Points, in no order, along strands that fork and pass close to each other.
Points whose rows are less than 73.4 apart are linked; no others are. Some points are linked to none.
q342: [ 23   3  13  22 -15 -39  -3  -3 -12  49  10  21  -5  25  33  20 -12  11
  20  27   3   1   5   8  12   3  -3  11  17   6  17 -12]
q937: [ 11   9  -3   6  -9  -7  13   7  10   4   1  15  -2 -12   4  10 -19  -2
  14   8 -15  13  12 -13 -10   2   6   5   0   4  -6  -8]
q760: [  4  -2  16   3  10  -4  -4 -16   9   4  -6   6  13  16  26 -11   6  14
  -3   3 -19  10 -11   8   1   9  25  10   2 -15  -5  33]
q638: [  6  28   5  21 -24 -11  -1  -1  10  10 -16  44  -5  22  14  26   4 -18
  10  17   7   5  33   9 -18   0  -7   2  12  13   7 -17]
q473: [-30 -17  16 -26  23  28 -30 -16   4  -8  19  -2 -13   1 -21 -18 -35  14
  29 -34  15 -29 -41  13  17 -14 -16 -18 -11  -7  15 -16]
q476: [-11 -14  13 -12  25  26 -17  -8 -19   6  21 -21   8  24 -48 -28  -2  12
  25   8 -13 -41 -35  17  -6  -5 -20  -2 -16  13   3 -23]
q337: [ 17  28 -27 -13 -20 -28  13   0 -10   7   5   0  10  24   2   8  21  -6
  -2   5   5 -10  -2  23   1  16 -11  13  -2  -1  15  33]
q783: [ -7 -37  -7  -6   0 -22 -24 -11  12  15   2   3 -29 -26  23   7 -21   3
  -6 -19   6  40  43 -34  26   9  11 -30   5  18 -21 -11]
q311: [ -3  -7  -5   6  17  14   7   3  22 -24  -7   5  12 -11  10 -30   9  -7
 -28   0 -30  -1  -5 -13 -16 -18  31  -2 -18  -5 -13   7]
q429: [  1  19   6  23 -20   6  20  10  17 -36   2   5  10 -26  13  -5 -10   6
  -8   6  -9   7  10 -16  -9  -5 -15  16  18 -27   9  11]
q40: [ -4 -14  20 -22  24  16 -12  -4   2 -13  -1 -28  -5 -15 -11 -23  -4  18
 -11  -4   4 -16 -35 -14   2  -3   1 -12   3  -7  11  28]
q640: [ -1 -12  -5 -16  30  38 -24   4  -7   2  12 -17   9  40 -36  -6  -1 -18
  14  20 -10 -30 -21  22 -24  -8  -6  -5  -6  20  -5 -43]
q593: [ 24 -14  18 -13  14  -1   3   9   2   7  -3 -11  24 -19 -13 -11  -4  22
  12  21   1  17   2 -14   6  10 -11   7   9   6   7   3]
q620: [ -7 -22  22  26  -3  22 -19  -3 -21  13   7  -9 -34   8  -4  -2 -13   5
  21  11 -16   3 -13   8  -3  -8  13 -12 -13 -10   0 -19]
q573: [-10 -10  40   8  -2   4 -24 -15   7  12  -2  -7 -12 -16  31 -11 -28  38
   0 -11   2   9 -24  11  -1  -5 -11 -24  20 -28  16  17]
q34: [  5 -21  16   0  -6  -9 -10 -17  17   8  -5  15   2   7  34  -1 -17   8
 -19  11   9  21   7  -1   8   6   8  -6   4  -9   7  10]
q630: [ -4 -17 -10 -13  -7  -9 -16   3 -20  29  11 -29 -35   0 -28   8 -17   1
  25   0  -5  20   9 -24   5  17   5 -31  -9  26 -10  -8]
q518: [-43  -7  18  -5   3  28 -29 -14  -3   0  24  -5 -32 -10  -9 -16 -42  19
  27 -21   2 -11 -28   5  15 -18 -15 -30   6 -31  14 -24]
q674: [-17 -20 -35   0   0   1  -6  10  17 -45   0  -1  -1 -19 -12 -22  -9  -6
 -22 -25 -24   6  -1 -26 -20  -4   7 -38  -9 -19 -24  13]
q735: [ 10   8  -8  -4   8  11  24  15   6 -28  11 -12  27  -6  -5 -15  17 -12
   9 -16 -24 -35 -12  11 -20  -7   3  28 -14   5 -28 -11]
q693: [-17 -11  20   7 -19 -26  -4  -7   0  15   9  16 -32  19   8   7 -17  16
  -8 -13   5 -16 -16  17  16   4  -1 -16  16 -11  24  27]
q310: [ -5 -24 -17   7 -16 -20  -9  -1 -12   5  20 -43 -19 -17 -29  -6 -28  21
  31  10 -20  23 -10 -31   9  18  -1 -33   1  10  -3  -2]
q747: [ 25  35 -17 -15  -6  -5  20 -10  -6  -4  -7   6  19  17  19  17  37 -18
  -3   6  15 -16  -3  43   4  -1  -4  32 -15   8   8  19]
q322: [-20 -21  15  -3  16  20  -9   2  11 -28  20 -28 -10 -28  -9 -22 -16  18
 -13 -14  -5 -13 -23 -20  11 -19   9 -19   5 -18 -10   4]
q313: [ 13  26   9  -2 -24 -18  -2   6 -13  17   9  19  -5 -12  20  23 -18  -2
  12  -2   9  11  19  -5 -11  14 -28   9  30 -18  24 -10]
q213: [ -9 -10 -33   8   9   3  11   5  33 -42   2   9   0 -26 -17  -1  -2 -13
 -25 -14 -18  30  28 -29 -21  -9  10 -36  -9   3 -24  -2]
q713: [  8   0 -25  -6  12   5  20   9  21 -20   8  -4  15  32 -15  -2  32 -24
 -14   0  -7  -8  -1   5  -4   7  10  12 -11  19 -16  15]
q190: [ 15   4  12  18  10 -15  16   3  -5  13  23   6  25  15   3   6  12  27
  24  13  12 -36 -16  21  -2 -16 -27  21   3 -10  20 -16]
q274: [  9  -1 -38   1  20  -6  18   4  21 -31  -4   8   4 -21 -23  12  -9 -10
  -4   1  -9  50  43 -35  -7  13  -7 -22 -10  18 -24  -8]
q859: [ 14   7  -9 -28  50  10  16 -12  26 -29 -10 -12  34  12  -2 -39  34 -13
 -19  -3   0 -24  -7  13  -3  -4  -2  27 -18  19 -10   3]
q841: [ 13  17 -11   3   9   9  13  21  13 -10 -14  14  23 -13   7   4  12 -14
  -8   7 -21  16   8  -6  -2  -9  17  19   7  12 -15 -12]
q214: [ 15   5   5   5 -15  -9  -1  10  -8   7  18  12   1   0  -3  13 -38  16
  28 -17  13  -5   9  10  -6   3 -29   1  15 -14  18 -11]
q582: [  7  32   9   9   5  11   6  23 -20 -14  15  -4  19   2  -7 -10   6 -13
  27  -8 -32 -24 -10   8 -21 -10 -13  34  -7  -9  -7 -24]
q354: [  9  27  18 -14  23  25  -5  -9 -23  10  -2  15  22  22 -17   6  33 -14
  17   7  16 -38 -23  38 -14  -7  -7  22 -12   8  14 -10]
q254: [-10  -7   6 -18 -28 -28 -13 -14   6  13 -10  18  -2  -7  32   8 -17  -7
 -30 -25  40  15  20   4   8  20 -17  18  23 -13   4  10]
q985: [ -9  -6  -4 -10  22   3   5  -4  10 -12 -29 -13   5 -14  17 -35  14   9
 -31 -14 -16  -7 -24 -15   2  -1  24   3 -20 -15 -10  23]
q108: [ 26  -9   4  -3  23  13  -8  14 -11   8   1  -7  18  27  -5  11   2  -6
  -3  19 -17   8   8  20 -14   0   2  20  -1  13  -9 -21]
q76: [  5  28   3  23 -28  -2   2 -11  32  -3  -6  46  24  26  29  23  24 -22
   2   8  19 -15  24  27 -10  -6  -9   9  13   5  24   5]
q559: [  0 -14  32  13  14  16  -2   7 -11  25  18  19  -1  25 -26  17   0 -14
  17   4  -9 -11 -10  19   0  -8   5  -1  -4  19 -17 -18]
q906: [-36 -10  19   4 -33 -25  -2 -16  -9  20  -6  -3 -31  -9  20  -1 -25  38
  -4 -29  28 -16 -30  16  27   1  -8  -8  19 -28  21  39]
q810: [-10  -2   0  23  -7  -3  16   7  10 -34   5  -6   1 -46  10 -15 -18  24
 -15  -8 -12  10   8 -37 -10   1 -14 -11  10 -28  -8  18]
q676: [-30 -24  17  -4 -10   1  -8 -12  -4  -7 -10   8 -17  -4  21 -15  -9  14
 -35 -47   6 -15 -18  -4  15   0   6 -27   5 -25  -3  44]
q375: [-12   1  -4  -4  -6  -5  17  10   2 -23   1 -23   0 -10   0  -7  15   6
  -7  19  10 -17 -22  -4   3  -2   7  18   1 -14  23  24]
q776: [ 17   7   6   7   0  14 -13   8 -15  26   4  21   8  25  -4  20 -24 -11
  33 -15  -5  -9   2  30 -16 -24 -11   8  -2  -6 -14 -52]
q181: [ -5  -6  18  15 -15  -8 -18  -6   3 -13   3   2 -18 -20  25  -5 -25  -6
 -15 -23 -17   5  -7   3   0 -19  13  -8   0 -32 -16   3]
q425: [-17 -15  -5  11 -25 -10  -9   4  -2  -1 -12  -8 -30 -40  27 -12 -23  18
 -15 -18 -13  14   0 -31  10   3  19 -33  10 -29  -6  30]
q421: [-18  18 -11   2  -4   8  20 -12  15 -40   8 -23  22  -2  -9 -45  44  -7
  -4  -4  -4 -44 -18   1  -9 -14 -15  12 -31   0  -1  25]
q169: [ -8 -10  25 -14  38  16 -15 -19 -18  -5  16  -2  15  33 -22  -6 -12  10
  11  -8  -4 -29 -44  33  -9 -15 -15   9 -11  -1   7 -13]
q268: [-13   5 -13  -7   3   1   7  -4   8 -31   6 -26   3   4 -24 -20  34  -6
  -8  -1  16 -21 -15   1  -2   0 -11  -1 -14  -1  10  27]
q23: [  7  44 -29  19 -34 -15  16  -3   9  -8 -18  34   5   8  23  21  12 -18
  -8  14   3  24  44  -1  -7  11 -12   4  12  -5   4   0]
q627: [ 20   8   6   8   1 -20  10   4  -9  28   3  15  12  18  12  29   9  13
  32  24  38 -30   4  16   4  -9 -25  20   6  12  21 -21]
q30: [ 29   8  -5  -4  10  -6   7  12 -10  22  14  -7  29  34  -5   6  23  -2
   7  32   2  -4   4  27   0   0  -8  21  -8   1   6  -9]
q120: [  8  38  -5  29 -17   9   5  -4 -22  12  -5   8   9  -3   8  11   7   4
  40  36   8 -23   4   9 -12 -14  -5  20  -2  -9  30 -13]
q277: [  9  -4 -20  -8  24  13  20  18  11 -23 -11  -2   7 -30  -4  10   1 -12
 -25  21 -11  22  19 -27   6   2  22   7   6  18 -28  -2]
q210: [  9  19  13  13  33  29  -5 -14 -11  -5   8 -19  27  36 -18 -25  20   0
  35  11 -18 -55 -30  29 -28 -18 -24  13 -17   8  19 -15]
q547: [-19  -4  17  -5   0  19   3  13 -15 -15  26  -7 -16   6  -6  -1 -21  10
  21 -18 -23 -28 -45   9   0 -14   3 -14   2   8   1   9]
q22: [-17 -20 -28   2   7  -7   8   9  10 -15   8 -25   4  -9 -20 -27   1 -12
 -13  -6 -25   6 -14 -25 -16  10  -2 -24 -23  -4 -17  26]
q485: [-26 -11  35  -3  23   7 -21 -24 -13   2  10  12 -16  12 -19 -12 -25   6
  18 -21 -10 -30 -48  34   5 -24 -11 -10 -16  -8   5 -10]
q707: [ 14  29 -21  28   6  17  29  35 -10  -5   2  13  23  -2   2  17   3 -26
  11  26 -43  15   7  -8 -10  -2  18  14   1  16 -22 -16]
q986: [  4  -2 -11   4  -7 -27   3 -11  -5   4  13  -1  -9  28   2  -3   1  16
  -2  -1  14 -14 -11  12   8  14  -7  -6   4  -5  25  35]
q416: [-27   0   7  -7   6  -1  -3 -20 -17  -6 -17  -1 -10   5 -11 -10   0  13
  -8  -2  24 -36 -56  14   9   0   0  -8   1 -10  31  35]
q806: [ 11  -4  -3 -22  31  27 -12  13  -2   7  -6  -6  21  43 -32  12  18 -15
   1  13 -11  -3  -9  32 -15  -7  10  -1   0  34  -3 -22]
q583: [ 15  42 -13  23  -5   6  15 -14  -9   8  -3   1  24  18  11 -15  35   1
  21  38 -23   1  -2  20 -10  -4   9  25 -18  -8  15   9]
q314: [-14 -20   2  -4 -23 -19 -21 -11  27  14   7  14 -29 -26  24  17 -36   7
   4 -38  14  13  27 -22  21   6  -9 -25  15   1 -14 -18]
q427: [  6 -37   8 -21  18  11 -10   1   7  13 -17 -26  11 -35  25 -16  -8  34
 -33 -20   2  24 -19 -31   7   7   7 -17   5 -23 -12  30]
q144: [ -9 -18  -7 -24 -22 -37 -18 -23  -3  10 -15   5 -36   1  30   6 -11 -10
 -28 -28  41  13  23  -8  28  15 -14   0   5   2  17  19]
q239: [ 19 -10  19  15 -16 -32 -18   0 -21  41  -3  -5 -30  15  26  12 -16  30
  22  25   4  27  22 -13  20  16  -2  -5  13   4  19 -14]
q291: [-23  11  13   7   2   9  -1  -4 -23  14   1   1 -15   5  -1   9  -5   6
  16 -10   3 -26 -47  25   4  -8   6  -6   3  -3  18  20]
q410: [ 12   6 -23   8 -20 -10  -2   4  -6   3   0  10  -5  17 -18  24 -21 -15
  11  -2  24   5  39   5   8   1 -18  14  -1   7   2 -41]
q904: [  5  -4  23   5   1  -3 -10  -8 -10  39   1  23  -9  27 -13  24  -1 -10
  27   0  13   5  17  16  12   3  -3  -4   0  20  -6 -19]
q765: [-22   1  18  31 -20  14 -16  -4   1  -5  20  24 -24  -3  21   1 -16 -19
  -3  -8 -12  -4  -6  13  -4 -22   6   3   5 -30   1 -15]
q915: [ -8   8  44  17   4  23 -30   0  -7  -1  11   0  -8 -15  12 -11 -21  20
   9 -11 -12 -10 -28   7  -2 -10   3  -7  18 -27  11  -1]
q834: [ 13  18 -14 -12   0 -18  24  13  13   3 -21  15  13  12  13  23  22 -11
 -13  23  17   7  19 -14  22  19  13  10  16  23   9  24]
q495: [ 25  14 -19  -5 -21 -21  11  10 -16  19  16   7   1  19 -10  28 -10  -4
  22  -9  11 -13  17  23  -2   3 -21   4   0  -1  15 -21]
q653: [ 17  -7  37  -1  -2  26 -16   7  -6   1   1 -19   1 -25   6  -3 -26  22
   9 -10 -25  20 -14  -9 -13  -5   0 -10  18 -14  -1  -7]
q122: [ 13  32   4 -15  -5  -9  15 -12  -9  10 -13  12  22 -10  38   8  28  -2
 -13  -4  24 -21 -19  23  10  14   1  31   0  -2  23  33]
q879: [-13   4  -1  10  -4  14 -15  -9   8 -26  -6  17 -24   8   5  -5   0 -25
  -8  -4 -16  -4   5  14 -18 -22  26  -4  -8 -13   7 -13]
q840: [ 11 -14 -42 -13  14 -18  15 -11  13  -7   0 -12   0 -11 -16 -11  -5   2
  -7  -1   4  39  29 -40  -6  17  -8 -33  -7   7  -5   5]
q183: [  6 -12 -21 -17  20  18   1   0  -6  -1 -10 -13  -1  10 -27  -9  25 -26
 -11  25   5  19   8   3   8   6  20   8 -16  32  -7 -18]
q788: [ 24   1   0 -34  30   3  25   3  15 -22   1 -10  41   3  -8 -13  11   5
  -7  -4 -11 -25  -8  12  -6  -3   5  41 -10   6  -7  -7]
q589: [  8 -15   0 -26  21  16  -3  -2 -14   1  -5 -21  21   9 -30 -20  20  -2
   0  16   2   1 -24   6   6   0  16  14 -18   9   4  -5]
q513: [  3  30  15   5 -21   5   5  -3   3 -25  -3  24  16 -25  33   8  -1 -10
 -15   5   8  -5  12   0   0   2 -17  25  27 -23  17 -14]
q96: [ -4 -14  24   6  13  21  -9   4   2 -26  17 -34   1 -19 -19 -27  -6   7
   0  -1 -21  -7  -2  -2  -5 -12  -7  10   1 -19  -9 -18]
q407: [ 12  -9   9   5  -8 -35  -3  -2  -5  25  -1   8 -32   0  15  24 -13  17
  11  27  25  22  47 -28  23  21  -9  16   1  12   9 -30]
q607: [-29 -36  -4  -3  -8 -16 -11  -1   2  -4 -22 -11 -33 -11   6 -14 -15  21
 -26 -27   7   3  -3 -26  17   7   8 -37   4 -12 -11  41]
q303: [  8   3  36  14   7  26 -10   8  -4  19  -6  32  10  19  17  22  -5 -15
   3  -6 -13   0   9  25 -11 -16  17   1   7  16 -16 -20]
q794: [ 26 -22 -11 -37   1  -7  -4   6  -4  20  -5  -5 -10  13 -20  16 -10   3
  19  -4  30   3  -4  10  20   6  -6  -7   0  36  14 -12]
q39: [-15  -1   2   0   8  25 -19   1  -9  -3   2   2 -24   5 -15   4   0 -14
   0  15 -14   0 -10   0  -4  -5  10  -7  -4  -5   9  -7]
q683: [-28 -25   6  21 -22 -18  -6   1   5   7   5 -19 -44 -48   3 -15 -24  26
   3 -17 -13  32  12 -40  16   1   9 -40   8 -15 -25  12]
q369: [ -6   4 -18 -12   8  12 -11  -5  -8   3 -11   5 -22  17 -31  15  12 -30
  -9  13  14  10  27  21   2 -10  15   6 -10  16   7 -36]
q445: [  9   0  20  12   8  22  -1   9   4  -7   5  -7   6   7  11 -19  11   1
 -10  13 -40   3 -11   1 -14 -10  32  13  -1  -1 -14  12]
q527: [  4  24 -15   2 -27 -23   8  -9   7   4 -17  16  -3  -5  31   3   6  -8
 -27  -3  11  31  33 -11 -17  25  -6   0  14 -27   4  18]
q994: [-14 -10  -1  10  -2 -11   9  -2   6 -14 -29 -26  13 -12   3 -46   3  43
 -22 -12  14 -15 -16 -21 -13  -4 -17 -19   2 -26   7  51]
q661: [ 11  33  22  35 -21  14   7  19 -35  39  -4  37  13  23  24  44  13 -21
  13  10  -9 -11   4  29 -16  -5   2  31  10   3  -1 -16]
q103: [-43 -13  29   0 -30 -19 -11 -16  -9  -3 -13   2 -14 -17  32  -8 -17  31
 -39 -26  30  -7 -23  -3   7   4 -11 -19  22 -41  15  47]
q708: [ -4  13  -6  24   4  32  -2  26  -7  -2   0  15  -4  20 -15  19   1 -34
   0   5 -31   1   9  21 -17 -18  21   4  -2  15 -35 -42]
q619: [-17 -25   2  20 -24  -2  -2  10  -7   2  11 -37 -33 -32  -5  -1 -16  21
  15   3 -31  25 -10 -20   7   3  11 -21   5  -9 -10   1]
q6: [ 18  -6 -11  -2  14 -16  16   3   9  14  -3   2  19 -19   5  -1 -11  19
   4   4  -8  27  15 -28   3  16  -1   2  12   2  -6  17]
q645: [-15 -21 -14 -18  -9 -12  -7  -4  25  -1 -17  12 -24  -7  -6  18   3  -6
  -7  -4  27  16  35 -31  16   2   8 -30  -3  33  -6  10]
q189: [ 10  19  -1   2 -19 -12  -1 -15 -11  -9 -12   9   2  -4  13   1   3 -15
 -20 -19   8   9   5  14  -9  11   5  12   4 -20   7  23]
q888: [ 13  18  13   2 -11 -13 -12 -17 -15  21   7  21  -2  11   8  -5   5 -18
   4   4   5  13   8  32 -12   0   0  14 -11 -16   0   0]
q772: [ -4   5  -3   8   6  12  14   1   2 -22  24 -10   8  21 -15 -23  23  -4
  27  19 -18 -42 -23  15 -21 -10 -13   7 -24   1  16   0]
q145: [ -8  22   5 -15   7  -6  16 -10 -16  -1 -10  -9   5   5  11 -10  18   0
 -16   3  16 -29 -32  16   0   7  10  11  -4 -10  40  40]
q590: [ -1 -28 -14 -30 -13 -27 -27 -15  -5   8 -12 -13 -46 -12   5  14 -24   8
 -25 -25  29  20  28 -17  32  22  -4 -21  10  -4   7  -4]
q616: [-20   9  19  -9   6  12   0 -19   8 -22  -4   2  -2   5  28 -32  15   4
 -21 -28  -3 -40 -26  12  -1 -22   8  13  -5 -15  10  16]
q916: [ 10 -20 -23 -16  28   7  11  22  17 -13  12 -25  11 -30 -24   6   5 -13
 -11  13 -15  27   7 -35  -2  11   6 -12  -8  29 -41  -8]
q185: [ -2 -15   4   2   3  -8 -20  -4  -4  34   7  16 -34   5 -23  36 -21   6
  35   0  16   5  32 -12  15  -1   1 -19   4  38 -11 -32]
q654: [-25 -22 -18  -7  -4  -4 -11  -3  30  -3  -6   0 -33 -42  -2  17  -2 -10
 -13  -6   1  29  29 -38  16  -4  28 -35   0   9 -25  -8]
q199: [ -7  -8  -5  -3   5   1   9   9  16 -29 -21 -10  14 -36   6 -24 -10  17
 -29 -20  11   8   0 -29  -9   9 -13 -23   7 -19   0  39]
q37: [ -8 -16 -37 -28  20  18   6   4  19 -23  -5 -17  13 -16 -40  -9  11 -27
 -19 -10 -12  10   0 -13  -6  10  10 -25  -4  34 -36  -1]
q361: [ 13   3   8   2 -21 -33 -16  -5  -7  38 -21  20 -20  -5  22  34  -7  -8
   9   8  27  28  59 -22  24  18   6  16  13  32 -12 -52]
q371: [-25 -14  52  23   4  23 -24  -5 -17  15  22  -6 -27 -16  -2   1 -33  18
  28 -10  -1 -13 -39   5  21 -20  -3  -8  19 -23  -1 -25]
q652: [  2 -24 -50 -16   3  -6   4   3  -6  -7   4 -28 -13 -18 -38  -8 -10  -7
   6   6  10  32  12 -42  -1  12 -16 -19 -12  26   2 -16]
q957: [ 12  -2 -24   1  14  -9  32  -4  10 -15 -10 -15  21  -3  15 -25  25   5
 -28  15   0   5   5 -12  10   9  14  30 -10  -7   2  23]
q75: [ -4 -45 -12  -6  10  -4 -10  -1  -2   9 -29 -16 -13 -23   9 -17  -1  27
 -40 -28  17  37   3 -41  13  19   9 -35   5 -10 -13  46]
q701: [  8  25 -36   2  -8  -3   8   0   0  -8 -12   8   1  10 -22  33  15 -38
  -2  13  15  17  38  10  12  -1   6  11  -9  18   5 -36]
q807: [ 11  12 -24  14  -2  -4  16  -4   5  -4  -5  -7  20  10  12  -8  22   5
   0  38 -13  19   7  -5  -4  11   8  22 -16  -7   6   3]
q265: [ 20  18  13  30   1  -3   8  -5 -21  21  15   8  15  23  24 -12  20  -3
  31  25 -20 -14 -30  35 -13  -3   8  15  -7 -12  19  18]
q551: [  7  30 -31  12 -10 -12  40   5  14 -28   3  11  20  -5  14   2  18 -12
  -9  -7  -7  -3  15  -5  -8 -10  -4  22 -20  -5   0  12]
q570: [ 12 -16  23  16   3  19 -10   8  -5  20  15 -23  -8  -7   2   6 -14  10
  16  11 -20  20   2  -7  -6 -18   8 -18  -1   7 -10 -17]
q791: [  5 -21   5  14   5  28 -30  10  -8  13  27  -4 -22  -6 -15  27 -19  -2
  13   2 -16  25  22 -11   2 -11  11 -38  11  16 -30 -36]
q996: [ -9 -36  -5 -18  20   8  -6  -9   4   1 -27 -31  11 -15  -2 -46  -6  17
 -25 -19 -13  18 -28 -23  10   8  24 -14 -11  -3 -21  28]
q544: [  4  29  -9   3  -4  12   9   9 -13  -1   3  -8  14 -10 -25  13   7   0
  26  24  12 -11  -3  -3 -12 -12  -9  26  -7  -1  19 -22]
q768: [-15  36  14  -1  -8  17   0 -10 -14   3   5  20   3  33   1  12  17 -36
   5 -29 -21 -26 -19  47 -11 -15  13  13  -5  12  -2   1]
q666: [-10   4 -42 -35  15  19  10  16  16 -28 -11 -11  16  11 -29  -8  35 -30
 -31   0  -2  -6  -3   0  -6   7   0 -11 -12  26 -10   3]
q292: [ 27  14  12   3  -3  -5  16  10 -16  21   7   4  33  -7 -14  20   6   7
  27  22  26 -11  12  -6   3  -2 -19  30  -5  11  14 -28]
q133: [ 14 -11  -9 -28   7  -9  -6   8 -21  23   3 -24  -7  -1 -37   4  -3  -1
  27   3  12  15  -6  -3   3  22  -3  -8  -4  23  -5   4]
q546: [-12 -21   1  -6 -14  14 -27   1  13  12  18   5 -27 -25  -4  29 -34  -4
   6 -20   8  17  24 -15  13 -21   4 -34  19   5 -21 -28]
q595: [ -3   6 -19 -12  -8  -9   8   2  24 -14  -9  21  -5   5  -6  16  13  -9
 -12   1  22   2  13  -8   4  11   3  -8   2  21   1  15]
q740: [  5  16 -40  10   3  -4  34  16  24 -31   7   4  27   9 -16   1  26 -25
 -16   9 -11  11  22   5  -6   1  -5  22 -27  17 -14   4]
q352: [ -5 -12 -38  -9  -5 -11   3  10   3   4  -1 -16  -6   4 -20  -8   9 -17
  -9   8 -15  23   7 -10  -3  18  23 -11 -23   9 -21  19]
q884: [-16  26   0   6   8   9  11 -19  11 -39  26 -11  14   2   2 -37  33   4
  25 -17 -22 -53 -30  19 -16 -24 -17  13 -21 -14  11   9]
q83: [-28 -14   0   3  -6   2  -4  -7  19 -22  29 -12 -10   3 -25 -25 -22  33
  14   1  13 -20  -8   2   6  -1 -25 -11  -4 -28   9   7]
q165: [ -1 -13  25 -11  12  -2  -5 -12   8 -10 -13  -7   9 -17  20 -19 -19  27
 -26 -13   9 -11 -23   7   0  -3 -11 -12  12 -21  21  20]
q739: [ 21   6  -5 -12  -8 -11  16   9  15  23 -19  15   0  14  -8  39  18  -8
   9  23  24  16  34  -9  13  13  14   8  14  38   0 -17]
q552: [  9  18  -5  -5 -31 -23  -3   5   3  13  -6  25 -10 -14  16  34 -22 -12
  -4  -9  17  20  43 -16   5  18 -19   0  31  11   3 -18]
q733: [ 14  -4   3   2  10 -10  -2  -4  -8  15  31  -7  16  29 -24   4  15   6
  22  26   8 -20  -9  27  -7  12 -27   2  -8  -3  21   4]
q621: [ 10  31  21  21  10  46 -10  27 -19   8 -19  29  12  18   2  26   6 -28
   5  -3 -20 -10   7  13 -27 -31  16  16   7   6 -15 -43]
q26: [-32  -4  26   4 -19   4  -9 -12  11 -13  -7   4 -13 -28  18 -13 -26   8
 -20 -48   7 -15 -19  -8   6 -13   8  -7  -1 -32 -11  11]
q250: [ -2  19  -2 -12 -29 -35  12 -13   4   4  -6  23   7  -3   9  21   8 -11
 -15 -18  36   5  26  23  18  15 -32   9  12  -6   7   0]
q689: [  4   4 -16  41  -3  23  11  44 -15  20   3   6  -2  24  -8  23  17 -28
  15  31 -37  12   9   0 -10   0  29   7 -10  27 -33 -22]
q411: [  7  -1  27  -4  18   3  13   0   6 -30   9 -19  26 -21 -11 -17  -1  27
  -7   5   1  -6  -9 -20  -3  -1 -10  22   7 -14   3  -4]
q412: [ -6  28   8   9 -17  -3   6  -4  23 -21 -13  34  29   3  42  12  16 -21
 -27   2  15 -10  13  11   1  -9 -13  30  16  -3   2   2]
q749: [  7   2 -18 -29  31  20  10  -1   9 -21 -23 -19  27   3  -1 -42  26  -5
 -29 -13 -24 -12 -30 -11  -9   4  18  14 -27  14 -11  11]
q520: [ 15  21  -5 -17 -25 -20   2   0  -5  11 -13  33  -2   2   7  35   7 -22
  -5 -16  13  21  30  15   8  21  -2  14  16  16 -10   0]
q824: [ 15  16  13  27 -11 -21  14   9 -13  38  10   6  10  18  33  18  10  13
  13  34  -7  -1 -13  20   4   8   5  22  12  -7  15  15]
q720: [  8 -14  16 -12  24  -8  -4 -11 -11  20  -2 -21   9   4 -15 -19   5  22
  12  35  14  14  -8   5   7  11  -3   8 -17  -2   6  -3]
q706: [ 18  -6  -4   0  -9 -23  -4  15  -5  35 -23  18  -7  27  -4  37   6  -8
   9  23  25  30  66  -3  17  18  -1  15  12  39 -11 -39]
q344: [  0 -11 -39  -1   4   5  10   4  -9   8  12 -17  -6  13 -33  -4  25 -33
   9  40  -6  32  17 -18  -8  20  21  -2 -19  24 -29 -10]
q539: [ -5  -8  19  -4   2 -18   3   4   9  -9 -21   3  15 -21  25 -30   1  39
 -24 -26  18 -24 -31 -10  -7   1 -17 -12  25 -42  19  48]

Follow the links from the first point to the second, and from the first to the third. Name the last point that the two ways share.
q841; q189; q791 | q165
q595; q37; q495 | q593
q666; q527; q30 | q165
q344; q103; q559 | q593
q265; q640; q122 | q570
q879; q552; q733 | q915
q108; q713; q421 | q915
q133; q23; q595 | q570
q75; q291; q640 | q676

A fork is a point with three links, a tip a point with one. Leave the first point through the second and follow the links. Name the first fork or tip that comes.
q627; q190 | q915
q645; q595 | q957
q189; q527 | q165
q371; q518 | q120
q590; q144 | q183
q807; q583 | q570
q994; q199 | q888
q410; q495 | q590

A fork is a point with three links. Follow the links from the first point to the second and name the forks in between, in order.
q314; q621 | q570 > q915 > q165 > q593 > q841
q590; q344 | q183
q313; q303 | q183 > q593 > q841
q190; q879 | q915 > q570
q640; q619 | q915 > q570 > q676 > q607
q915; q683 | q570 > q676 > q607
q653; q986 | q570 > q676
q546; q841 | q570 > q915 > q165 > q593
q375; q40 | q145 > q676 > q570 > q915 > q165
